Each row is a point on a tangle of strands that fork and nearly touch. The rows are in no order.
In the rows, 128 means zero.
Two points are linked if the straight distance between their rows is under 153. Some points are linked to none.
nov: [129 111 106 166 140 133 176 141 112 138 119 133 158 111  92 117 158 141
 164 148 116 139 144 117 130 134 120 152 103 146 183 168 151 164 154 136
  92]
rifas: [182  60 115 154 155 139 134  87  73 126 120 133 166 123 117 148  81 118
 122 138 129 115 131 101 129 142 101 189 156  87 142 152 135 161 103 125
 136]
Sedu: [147  61 139 140 124 136  85 137 118 127 189 157  74 113 113 152 123  98
  76  92 133  97 110 113 129 135  77 141 118  88 174 165 129 141 128 160
 184]
Vep: [149 160 131 118  77 114 189 122 172 146  68  92 155 107 143 137 107 117
 165 150 147 127  89 107 127 127 149 156 161 143 115  91 140  80 128  88
 101]
puse: [207 118 153 126 184 164  99  79 120 125  69 122 134 106 116 132 105 138
 137 107 169 130 115 124 118  99 167 107 131  88 153 124 163 185 135 134
 166]
Nik: [187  96 130 142 152 151 122 102 100 112  98 106 175 118 114 158  85 149
 139 116 170 121 124 117 120 119 157 152 140  89 169 152 120 165 104 141
 160]
Fifiv: [138 186 150  91  95 166 187 103 145  97  85 107 133 115 192  94  71 181
 117  93 103 125 143 118 115 109 100 118 170 158 121 101 105 138 142 100
 101]
megal: [116 117 102 113 104 107 118 170 191 154 171 154 122  98 130 129 171  96
 144 108 120  96 132 105 163  75 149  94 101 139 123 181 132 162 132 157
 156]
Zata: [163 105 127 174 147 128  92 164  96 112 157 181 103 160 133 140 123  97
 130 188 176  98 129 141 136 121  92 142  90  85 173 147  97 116 123 171
 143]
rop: [177 161 145  90 161 145  99  91 143 141  68  98 142 116 150 131  97 142
 144 123 178 159  95 159 152 141 189 103 129 132 136  87 155 168 141  94
 156]
tupif: [122 152 142 177 144 157 106 111 153 127 155 163  77 180 122 125 120 128
 110 126 139 118 110 146 131 116  92 111 102 137 173 114 115 129 129 129
 174]
zode: [ 93 131  95  96 111 117 156 124  99 117 131 131 112  98 148  87 174 125
 105 113 108 140 180 107 145 139  98  99 111 146 145 208 155 166 136 149
 115]
sanu: [157 137 148 156 176 169 102  96 121  83 161 164 118 150 123 142 132  69
 123 139 156 118 123 116 122  87 143 130 114  61 163 114 125 183 129 140
 213]
dezef: [144 127 117 104 199 177 104  69 113 134 138  82 142 114 178 101 166 169
 152  90 142 150  99 180 126 113 134  93 152 159 114  88 148 142 131 112
 135]
Nefi: [126 155 113  98 106 127 139 126 141 110  55  54 113  81 153  93 106 173
 126 146  57 197 146 110 120  92 174 110 192 165  97  96 116 123 142 122
  77]
Koler: [ 70 158 127  75 122 117 137 156 124  91  87  87 114 104 138 113 153 109
 138 131 103 185 189 131 129 114 180  90 136 176  87 132 117 131 126 104
  86]
zofi: [ 89 107  80 116  92 115 114 166 184 160 122 128  86 112 150 100 177 139
  84  95 115 116 125 134 183 119  89  97 118 203 133 174 117 143 186 124
 121]
fusa: [110 111 121 141 180 182  84 137 128 165 209 120 159 130 135 136 181 179
 180 133 152 138 122 157 113 107 150 141 138 166 140 119 128 148  96 139
 112]
Lugin: [115 129 135  91 136 124 133 128  84 119 178  63 137 144 132 116 140 181
  97 129  73 178 156 157 141 149 125 120 177 133 105  76  71 101 104 128
 110]
geki: [126 106 103 131 122  91 179 113 124 107 103 107 179 110 106  84 118 168
  99 147 103 199 136 132 120 173 135 145 164 139 111 127 141 133 110 111
  92]
kezif: [115 186 136 136 141 138 125 102 106 118 118 133  98 153 117  92 119 156
 104  68 124 107 118 156 101 147  89 127 115 161 109  83 137  95 129 103
  92]
pere: [106 129 114 113 103  91 167 116 134 108  74  89 142 102 119  83 124 158
 129 184  60 192 174  85 111 138 158 137 175 155  92 121 145 121 149 104
  89]
pog: [117  91 134 157  71 137 179 102 136 112  83 104 130 118 123 150 102 128
 138 179 102 145 132 107 126 132 183 114 182 123 119 124 147  75 133 140
 133]
gib: [114 112 127 143 123 156  95 132  93 169 182 141 117 123 120 132 131 134
 103  97 111 117 132 106 108 135  60 158 122  98 151 136 131 143  98 150
 152]
gafu: [129 105 108 154 105 110 128 151 144 142 163 151  75 127 129  99 164  91
 114 159 213 103 110 149 178 149 100 102  94 146 136 186 149 128 155 150
 161]
sovi: [176  90 148 151 139 130 151 133  73  95 172 169 122 143 100 117 133  85
 146 159 156  89 135 104 123 135  90 158  83  70 155 202 144 116 141 179
 161]
Lav: [ 87 182 159 108 128 130  83 126 116 137 173 142 162 140 150 155 139 159
 107 141 131 145  99 156 143 135 169 110 135 134 109 103  93 102  72 113
 132]
Lun: [ 99 129 142 150 157 126 108 126  68 104 120 147  90 154  61 107 127 137
 111  64 127 105 138 142 103 168 107 111  87 137 126 142 157 115 126 119
 107]
voko: [136 132 164 130 124  98 125 107  82 106 115 120 145 158  87 163 121 102
 128 119 157 117 122 141 141 174 149 101 123 108 134 156 122 111  98 139
 140]
fozug: [138 162 145 148 186 153  41  87  97 154 153 151 120 175 152 165 156 156
 123 119 150 106 101 156 146 130 131 115 153  92 146 104 112 153 104 114
 163]
ber: [116 120  96  82 136 123 164 178 152 133 162 153 149 136 107  99 191 124
 199 129 164 108 179 122 118 123 152 127  98 145 114 129 193 139 146 159
 139]
sef: [146 162 164 138  92 151 125  70 113 144  81 123 187 114 136 175  83 129
 127 125 142 144 128 131 153 140 174  78 153  94 121 129 133 185 108 122
 160]
vilo: [ 90 169  82  84 134 144 160 147 127 150 134 102 118 121 125  85 165 179
 132 129  76 181 179 115 111 103 113 116 160 175 151 120 119 167 182 115
  77]
seza: [155 123 119 105 110 119 154  97  50 124  78 145 156 130  78 152  80 118
 134  67  94  95 147 103 161 134  94 125 108  74  81 153 206 161 139 126
 132]
gule: [ 77 138 125  85  57  92 136 134 192 125 117 114  75 100 165 127 124 122
  86 148 104 150 111 113 184 130 132  46 121 148  99 112 107  96 154 131
 165]
Zub: [117 114 135 143 181 203  91  91 114 137 184 142 134  86 148 139 191 143
 145  99 123 106 137  99  96  89 140  96 158 109 157 135 149 149 131 137
 155]
Tid: [124 102 116 196 165 135  81 129 105 132 148 169 102 133  99 115 152 120
 124 123 133 108 130 103  97 146  80 159 127  79 169 115 134 125  94 137
 102]
tisid: [112 105 118 147 107 114 120 178 167 133 177 151 134 125 125 130 175 114
 125 144 172 104 112 130 160 115 126 116  99 130 152 177 126 136 101 147
 167]
vuves: [124  83 129 131 122 130 134 104 102 131 158 121 159 114 117 142 101 136
 107 104  75 133 127  83 129 155  84 178 136 101 138 175 126 151  74 121
 148]
Kevu: [142 172 106  88 127 188 116  86 102 136  86  93 172  94 143 111  79 155
 141  90 109 158 152 133 129 110 144  89 146 137  78  85 174 191 115 113
 170]
Bobil: [ 89 122 164 103 104 115 150  93 143  86 136 111 137  91 138 147 125  73
 106 115  76 137 139 106 175 125 149  69  82 140  60 207 134 152 130 118
 159]
pavor: [110 130 140 121 144 192 102 145 160 123 199 153 116  86 142 145 199 128
 132  88 121 108 125 133 109  51 163 115 126 134 155 131 136 143 119 156
 148]
mezuk: [ 78 129 117 121 120 152 140 137  74 129 151 148 106  71 140  86 184 119
 175 137 101 113 177 105 130 144 108  62  79 142 138 174 163 152 161 167
 111]
Zon: [163 126 145 153 171 108  43 134  89 136 168 138 127 198 107 173 110  81
 101 113 135 105 126 160 146 144 123 181 126 128 121 123  98 128  76 144
 160]
tibi: [111 124 135 134 119 116 145 180 174 147 105 179 121 146 132 162 182  73
 153 133 172  87 132 131 124  72 147  95 109  93 175 109 148 150 224 127
 139]
Ludar: [ 82 169 143 104  94 110 124 153 132 111 183  99 124 141 151 148 140 163
  82 136  88 141 123 166 152 124 111  83 135 128  98 100  69 104 102 129
 145]
peb: [ 90 178  93  52 123 105 190 170 166 149 103 119 136 145 122 104 124 178
 125 112  85 166 172 125 104 106 148 157 143 150 138 104 115 162 191 112
  91]
vaful: [ 63  69 148 141 105 106 163 145 175 107 170 115  86 100 119  90 165 108
  77 124  98 159 119 133 143 141 123 153 135 176  82 207  93 113  97 137
 104]
kalop: [126 115 133 118 117 107 138 145  96 116  85 115 152 154 134 155  82 136
 125 148 143 154 128 148 132 191 138 138 131 125 127 122 101  73  86 145
 128]
nabo: [ 93 101 134 120  87 130 170 173 194 115  80 106  78 122 107 151 144 123
  97 128 101 146 128 112 176 110 140 118 118 151 107 167 134 119 127 139
 129]
Gav: [ 90 179 130  89  96 126 150 111 124  93  93  76  91 126 143 123 107 154
 118 127 106 162 155 113 122 162 129 104 171 110  82  94 135 101 106  99
 135]
fenap: [119 124 163 105 151 133  85  70  89 111 158 104 143 137 102 138 138 108
  99  46 103 121 132 126 124 130 142  71 136 118  82 141 142 137 103 116
 132]
poful: [209 111  69 122 195  74  21 133  63 142 120 153 157 156  78 156  76  80
 141 155 153 126 121 128 104 163 110 176 142  90 135  79 116 160 175 115
 103]
pagu: [105 117 129 147 167 136  73 130  90 139 227 141 153 127 101 124 143 175
 148 111 112 121 106 161 108 121 119 136 108 149 104 127 109 119  65 153
 136]
fubet: [153 137  94 173 151 127 119 130 145 131 135 157 150 126 138 117 137  87
 177 188 202 116 112 127 101 115 126 154  92  84 173  89 126 109 134 112
 146]
vuv: [ 88  76 103 184 144  95 109 187 134 147 111 180 120 144 131 127 154 104
 122 141 127 136 131 162  84 108 117 213 148 171 146 148  66 117  96 115
  75]
Dom: [ 90  54 119 199 120 121  96 200 176 153 159 186  75 142 108 126 143 114
  96 126 174 112  97 172 124 109 109 142  97 160 106 145  63 116 113 133
 115]
Regu: [191  94  94 149 180  98 115 111  88 127 101 122 126 128 125  94 104 101
 111 149 190 143 110 147  82 150 103 215 132  83 174 100 116 131 112 108
 104]
tupu: [136 144 153 161  97 130 147 151 177 120 142 135  96 149 187 170  76  96
 108 189 131 102  86 105 124 126 154 165 141 136 129  87  71  19 124  94
 155]
nin: [117 131 146 102  90  85 188 146 163  95 139  99 190  98 100 149 136  97
 141 150 101 146 138 126 142  80 158 117  81 115  74 185 108 118  94 151
 103]
Repu: [175 126 127  99 177 162  77  85  94 136 142  87 158 144 132 125 113 185
 106  58 132 126 117 159 119 100 119  93 171 111 135  88 151 173 125 127
 151]
sefa: [168 108 128 148 185 156 102  88 136 115 104 134 143  79 126  98 177 105
 203 156 164 117 147  93 112 120 159  91 109 111 127 139 215 144 141 138
 132]
Gudab: [113 133 116 137 165 166  96 120 139 173 155  76 171 121 129 128 144 188
 165 155 155 171 103 173 128 134 145 142 138 192 120  91 107 116  90 127
  92]
bup: [ 39 111 111 140  75  96 147 175 191 133 138 112  66 120 128  99 154 141
 110 162  86 162 127 128 130 159 116 124 135 175  84 105  87  81 133 117
 103]
Bunog: [136 121 135 124  72 114 150 133 139 127 119 111 137 114 149 166  98 123
 153 197 107 148 149 105 110 140 215 139 149 116 124  88 127  42 108 129
 150]
bilef: [116 134 159 155  89 137 141 114 200 122 122 113  69 138 174 165 103 135
  97 154 104 108  91 108 151  99 130 115 151 136 125 100  66  51 140 113
 138]
merep: [128 117 125 156 118 115 122 171 146 118 122 153  56 152 147 145 134  59
 116 183 194 122  99 150 138 138  83 149  88 107 148 146  53 117 122 125
 137]
febi: [177 113 102 181 159 112 131  87  99  94  77 114 116 134 101  96 132 108
 153 140 166 131 120 142 118 125  93 183  96  74 147 123 156 123 106 131
  95]
kudun: [145 158 118  90 122 186 120 109  76 112  77 125 170  81 169 126  96  95
 129 132 119 144 151 120 142  86 176  89 109 152 124 130 174 176 130 124
 171]
zalu: [145 154 155  59 175 169 122 106 141 142 118 114 167  99 145 125 146 191
 145 116 168 183 119 149 121 127 162  81 135 144 125 104 157 165 126 117
 162]
pas: [190 123  98  90 158 137 100 116  64 130 106 140 169 114  70 141  72 127
 151  63 116 114 155  93 133 150 125 103 132  91  86 158 227 193 189 137
 107]
sav: [ 81 127 109 197 123 132 121 161 171 145 160 164 102 169 122 109 147 120
 129 142 180 105  97 177 119 116 117 135 131 165 111 111  77 104 106 107
  91]
sis: [131 156 136  83 131 102 112 149  89 107 157  90 159 152 116 131  75 164
 103 114 111 154 160 123 130 183 128 146 152 118 104  94 102 108  89 140
 151]
fogo: [ 71 129  98 174  93 116 104 150 193 159 137 150  62 113 124 107 159 129
 109 125 152 116  96 148 186 116 100  67  75 201 121 150 102 125 164 119
 130]
Gozik: [144 130 121 146 149 135 102 140 115 143 116 123 156 138 197 152  84 125
 140 162 155 123 106 151 112 141 112 188 168 144 159  88  65  92  93 101
 111]
rego: [ 95  87 165 138 136 115 147 124 162  93 170 103 122 127 126 130 138 117
 135 118 105 145 141 126 122 128 140 183 123 165  95 188 112 106  73 133
  95]
mev: [ 88 128 151  93  84  85 167 141 157  50 136 101 109  77 111 129 133  87
 140 144  92 180 175 117 150  86 142 100  86 139  55 214  99 155 119 138
 136]
mize: [177 143 112 136 188 142  90  86 103 137 135 151 145 170 128 132  92 150
 166 116 135 112 132 130 113 187 111 114 109  92 146  97 169 133 127 126
 148]
muvi: [158 165 160 130 113 147 103  96 104 164 116 128 146 175 142 163  62 136
 106 119 114 118  99 136 146 154 133 100 158  70 135 113 102 147 118 110
 154]
nuna: [134 103 117 120  98  83 136 139 167 138 160 166 126 116 104 131 194  77
 160 118 134  66 135 116 167  88 158  78  56 157 106 206 157 153 196 157
 144]
bilad: [144  93 145 164 162 177  90 119 124 104 200 142  57 129 112 129 158  90
 112 104 133  81 134  91 118  85  99 123 132  83 169 134 129 154 145 170
 202]
vepem: [203  91  92 140 212 112  38 113  75 114 142 154 118 129 103 103 102 119
 135 136 167 148 135 136  79 163 106 181 143  63 181  85 120 153 144 131
 116]
Ses: [134 151 145 182 108 135 124 128 111 122 123 160  65 125 120 125 163  78
 140 156 161  89 116 125 165 156  88  82  58 129 143 158 181 139 161 156
 157]
nenif: [108 125 115 135 107 123 155 130 155 122  98 136 105 148 168 114 152 142
  79 101 125 113 121 118 133  94 112 112 159 142 175 146  92 135 147 129
  92]
leb: [ 76 125 101  53 110  82 162 182  99  89  76 111  91 108 141  90 166  96
 133 132  93 165 188 121 140 102 141 121 109 180  87 164 135 154 159 130
  85]
gide: [114 182  91  53  99 133 152 150 108 108  66  68 121  97 193 109 119 125
 133 142 102 151 180 125 118  93 153 113 160 180  89  84  96 149 154 105
  76]
lidad: [116  67 129 138  91  94 201 171 127 102 109 154 157 132 138 123 125 115
  87 149 119 147 104 142 138 145 105 164 141 101 139 146 119  95 114 123
  98]
namo: [156  94 133 135 134 146 154  94 119 149 108  71 151 100 142 134  94 179
  68 121 100 167 105 136 114 126 144 187 212 131 127  79 115 117  96 122
 109]
sibok: [141 182 188 111 146  97 129 106 124 132 109 122 148 138 149 154  46 144
 157 182 138  94  83 102 111 210 175 146 131 121  98  81 137  43 126  81
 157]
dibis: [120 139 124  99 140 169 151 123 134 173 159  83 155 121 153 136 130 200
 154 132 122 170 116 149 105 136 122 138 156 172 157 102  75 121 129 117
  97]
Luz: [120  99 123 172 138 136 140 105 149 110 108 103 111 142 135 139 130 140
  94 129  91 143  99 128 138  97 145 182 201 140 144 101  78  97  78 105
 116]
tagi: [ 54 150  87  93  64  91 138 158 178 144 140  93 104 140 144 101 171 122
 117 131 112 171 143 111 154 134 112  88 138 167  91 116  86 124 135 120
 119]
mopi: [133 123 126 132 110  98 197 105  85 109 154 133 128 108 136  94 141 140
 111 129 114 144 168 101 149 163 101 151 106 132 106 229 148 150 122 165
 121]
kegig: [126 196 176 140 137 123 145 126 157 102 126 125 109 154 134 106 107 146
 134 111 126 117  93 158  95 167 109 135 116 168 118 105  99  55 105  92
  97]
ger: [138 164 130 121  93 148 161 116 163 124 117 111 104 130 195 102 125 167
  69  85 128 104  97 123 115  85  72 143 178 141 147 109 101 107 154  84
  98]
Raruk: [134 132 147 145 120 137 130 143 143 132 114 117 154 143 185 145  67 127
 134 166 120 131 105 141  89 122 135 186 152 184 119  71  85  28  98 104
 112]
rumo: [ 85 145 105  72 116 102 166 202 154 171 143 129 100 147 121 113 141 166
 154  79 117 117 150 131 102 119 124 163 117 143 146 111 136 154 157 114
  90]
zev: [127 126 127 151 106 124 146 125 145 111 107 126 101 154 114 174 143  80
 104 151 175 121 109 143 144 119 125 137 130 105 134 139  96 103 112 122
 125]
dulu: [ 95 137 162 129 127 127 134 164 167 106 115 184  81 131 137 144 178 107
 133 137 160 101 125 136 143  90 168  79  90 122 150 137 160 152 176 151
 172]
Narit: [118 122  99 118 124  95 161 191 166 166 104 135 138 154 113 135 136 125
 171 112 161 116 124 158  96 117 113 192 118 146 170 116 127 121 130 110
  77]
Pakom: [ 83 132 139 113 148 110 168 128 131  85 129  97 146 120 100 117 162 128
 154 123 133 165 160 133 134 145 177 114 108 172 106 165 123 122 105 122
 102]
pekup: [125 127 146 117  80 142 195 120  95 128 111 133 186 110 125 170  89 122
 139 141 161 127 138 126 157 134 130  95 128  85 117 151 148 172 114 152
 149]
ruf: [173 123  98 152 194 129 122 130 128 147 129 171 150 140 158 106 122 108
 228 209 199 119 126 154 100 166 109 162 101  73 164  82 133 129 162 101
 111]
gumo: [ 95 130 132 148  90 157 140  97 171 114 100  78  90 138 141 148 132 146
  91 133  73 143 106 127 137  96 116 117 169 145 121 100  94  65 103 140
 109]
vos: [131  79 139 127  93  86 164 133 151  99 159 161 117 112 128  81 135 145
  75 129 105 143 124 113 171 145  92 142  92 130 114 242 128 144 138 159
 137]
fadit: [104 160 172 119 110 108 162 117 148  91 129 112 146 122 161 111  70 155
 144 139  93 123 102 115  94 156 125 180 127 168 103  85  85  53 131  77
 103]
Zoda: [132 173 151 110 128 139  88  95  98 161 159 125 114 167 158 175 119 157
  81  87 114  89  87 148 164 129 105  92 144  95 131 103 120 130 128 127
 181]
nagev: [134 184 133  94 112 173 120  94 122 120 105  81 140  99 178 109  69 204
 118  97 127 147 127 142 140 116 154 112 161 140  89  59 127 150 135 116
 145]
Sazi: [105 105 121 133  79  98 199 163 154 139  99 165 120 133 133 104 135 132
  96 125 152 115 122 137 145 140  80 141 135 113 165 143 125 132 156 127
 109]
Gilo: [138  77  96 151 134  74 143 187 155 168 103 128 165 178  91 173 141  90
 177 122 126 123 127 138 122 116 146 186  92 142 145 121 105 135 151 132
  95]
dus: [150 136 134 155 136 150 118  98 101 124 100 124 137 116 105  91  95 160
  72  82  94 139 141 129 101 111 101 116 144 125 172 126 133 143 121 140
 116]
gaf: [ 87 120 166 101  77 109 112 121 172  84 124 129  90 117 125 158 124 115
  68 129  92 150 111 122 176 144 144  51 108 137  62 162 115 119 109 143
 192]
zeseg: [186 110 134 106 115 115 119 102 113 149 102  64 153 129  94 116  55 176
  87 108  91 148 113 129  95 176 131 169 200  96 117  62 151  89 131 129
 106]
Ror: [160 148 122 130 147 179 132 130 140 164 121 153 181 106 145 142  84 120
 155 155 182 132 106 140  92 116 125 135 110  97 183  93 144 133 126 116
 146]
zan: [159 150 180 108  98 134 135 105 133 145 105  76 136  95 153 159  50 155
 158 191 125 147  93 107  89 174 207 137 160 113 117  60 140  51 132 109
 130]
fen: [176 144 105  95 145 139 144 129 175 146  86 133 165 133 136 122 106 139
 197 139 178 128 115 117 114 113 136 132 119 119 176 109 152 150 173 100
 102]
bafet: [195 160 113 137 151  93  28 128  74 130 116 154 146 192  87 176  86  55
 109 146 157 100 131 149 126 141 122 175 139  99 122  76 110 147 118  97
 134]
vut: [ 83 144  64 105 106 140 119 161 129 141 133 142  81 107 155  77 189 160
 116 109  98 134 177 122 151  89 105 100 133 178 136 143 127 162 167 138
 101]
gudet: [103 100 154 181 158 173  80 144 160 135 196 162  90 121 111 124 189  98
 146 158 145  90 129 127  95  71 134 145 130 100 169 131 118 146 122 160
 145]
zimef: [128 187 137  97 102 169 142 111 137 108  61 136 147 113 164 138 111  88
  90 116 106 143 140 138 149  59 163  79 120 166  92 116 147 154 120 126
 179]
les: [166 112 144  73 169 151  79  92  77 139 146 101 162 138  83 133  99 159
  96  53  97 125 147 115 105 145 126 105 174 106 117 129 163 156 121 124
 129]
tibop: [167 142  99 146 146  79 107 158 146 183 110 156 143 180  88 154 171  92
 199 134 152  75 127 132 116 106 167 137  97 112 152 113 133 157 164 135
 119]
logu: [158 143 102  85 120  80 137 109  98 142  73  80 141  99  84 117  65 184
  80  92  73 167 112 104  96 189 111 157 160 103  89  90 178 128 120 128
  98]
Bunom: [134  79 153 146 142 149 176 106 100 103 176 148 146 109 107 122 150 102
 163 132 135  88 140  97 152  98  97 132  78 109 139 186 167 138 174 171
 155]
tuged: [216  94 106  89 188 135  89 105 105 157 131 136 167 100  74 126  67 147
 168  99 138 107 161  83 112 169 133  97 136  67 107 131 214 165 162 158
 152]
zez: [ 98 103  85 107 114  84 165 199 152 145 151 159 111 170 100  98 168 115
 163  63 132 108 163 117 115 111 135 116  94 137 122 151 160 144 182 146
 129]
lefu: [132 103  94 167 157 124 103 153 120 152 112 147 119 136 169 139 142 110
 143 177 161 131 128 150 102 115  95 189 149 143 173 126  51 118 103 113
  78]
zak: [145 162 131 156 139 138 124 106  78 114 115 164 103 141  90 108 145 101
 119  94 133  71 149 108 127 133  84 108  69 118 138 156 205 128 146 148
 141]
Noba: [143 172 111  76 109 117 141 121  79 129  79 121 113 124  90 118  91 138
 100  55 102 127 147 120 116 157  93 139 148  88  98 113 191 145 132 134
  91]
fumif: [ 96 135 127 138  93  91 141 176 177 137 130 109 113 133 115 105 143 163
 121 160  83 158 149 161 102 133 141 143 136 176 119 105  82  79 106 121
  52]
Penuk: [152 153 132 129 151 139 124 115 106 166 155 116 155 135 174 124  86 204
 139 132 126 111 104 144 112 144  82 167 161 147 154  96  66  85 109  93
  99]
luba: [117  69 145 122 111  84 200 166 126 111 128 153 193 126  99 155 157 113
 139 155 118 151 120 157 156 116 123 137 106 121 113 162 120 109 124 144
  95]
gabi: [125 151 176 113 117 169 109  88 122 117 118 117 135 131 129 165 135  95
  75  78  96 133 119 128 150  91 155  94 121 147 120 140 128 152 109 118
 177]
Rit: [101 133 113 137  83 129 185 108 123  91  46  95 149 113 140 116 131 117
 136 148  69 155 145 108 155 133 149 123 164 145  89 121 172 108 160 121
 105]
fofad: [103  83 141 204 167 124  65 123  79 114 199 162  59 118  86 115 158  82
 143 144 142  81 130  92  86 156  91 178 109  58 137 147 125 142 129 154
 135]
Naku: [170 110 121 137 181 169  99  97 123 133 163 131 136  74 135  90 164 134
 154 130 134 105 144  77  92 127 123 117 158 118 169 146 185 135 118 150
 124]
bak: [146 166 123 139 117 124 199  95  97 150  69 102 170 140 137 140  90 162
 178 164 153 135 101 119 134 191 108 131 120  87 119 109 162 103 145 119
 116]
kuzat: [143 116 115 125 171 155 140 135 160 151 145 146 175 118 113  98 169 107
 196 138 188 135 141 115 120 130 170 120 102 154 140 149 183 145 134 142
 144]
pedad: [140 124 138 141 159 129  65 126  88 130 175 120 144 174 105 154 102 143
 101  93  85 125  94 159 122 110 118 146 131 137 109  93 123 101  66 137
 150]
sadid: [ 64 161 120 172  67 106 131 155 208 151 118 155  98 156 113 139 172  98
 132 136 146  99  90 145 139 125 130  99  76 176 106 128  97 103 114 105
 105]
merun: [136 165 131 114 112 137 177 157 168 152  79 174 157 139 121 143 140 121
 196 150 166  89 145 109 110  87 162 117 127  89 163  90 168 145 196 136
 145]
sopo: [108 182 123 115 106 148 146 124 151 160 121 123 128 148 172 132 139 116
 147 126 160 116 130 144 152 128 146  87 130 165 132 120 140 153 128 114
 137]
gizog: [124 131 163 138 140 156 120 105 140 108 121 209 110 146 144 155 153 101
 120 129 150 103 121 144 144 107 160 106 109  93 167 141 173 185 121 143
 203]
Makel: [120  82 145 138 129 124 150 110 115 123 162 164 130 117 136 117 194  61
 166 143 149  66 134  75 164  96 129  90  72 111 132 195 160 158 214 160
 131]
mude: [136 113 141 160 107 116 118 154 158 120 139 107 112 119 111 147 117 150
 110 165  53 173 138 129 116 155 153 161 138 154 110 122  92  53  57 134
 113]
Vun: [148 188 165 130 145 106  40  75 113 178 156 146 161 160 112 149 131 159
 118 135 130 110 106 160 135 161 167 101 118 125 120  83 117 125  96  85
 150]
Rabib: [181  82 135 137 146 128  90 150  78 112 189 168 106 159  89 146  97  74
 119 105 125  69 133  96 126 148  81 179  96  75 141 185 152 142 162 164
 143]
vatim: [101  71 145 165  86  86 126 139 136 111 161 122  95 110 114 116 140 115
  74 138 109 129 117 131 164 170  89 125 117 143 108 202  86 103 108 139
 131]

A fork is a point with three links, a tip a point with one. Leave the first point through the second and follow the links. Name the first fork or tip that comes.
dibis; Gudab: febi
nenif; ger: gib
kegig; kezif: sovi
fenap; gabi: mude
tuged; pas: Raruk
gumo; Luz: tuged
rumo; zez: bilad
kalop; sis: pekup

Follow the links from the first point to the second, and from the first to the third. Name the last point that the two ways share.
zeseg; gafu; fusa: Raruk
vaful; nuna; sav: vut
vepem; Noba; nuna: Raruk
tibop; Bunog; merep: rumo
sadid; Koler; Lugin: vut
Noba; Nik; zev: sovi

A fork is a point with three links. Follow the links from the first point to the second and name the forks in between, in order.
kegig; Lav: sovi
zode; fenap: vut rumo bilad Sedu gib
Sedu; tupu: sovi Raruk
bilad; Gudab: Sedu sovi Raruk Gozik
namo; sefa: Raruk sovi Sedu bilad
lefu; seza: Gozik Raruk
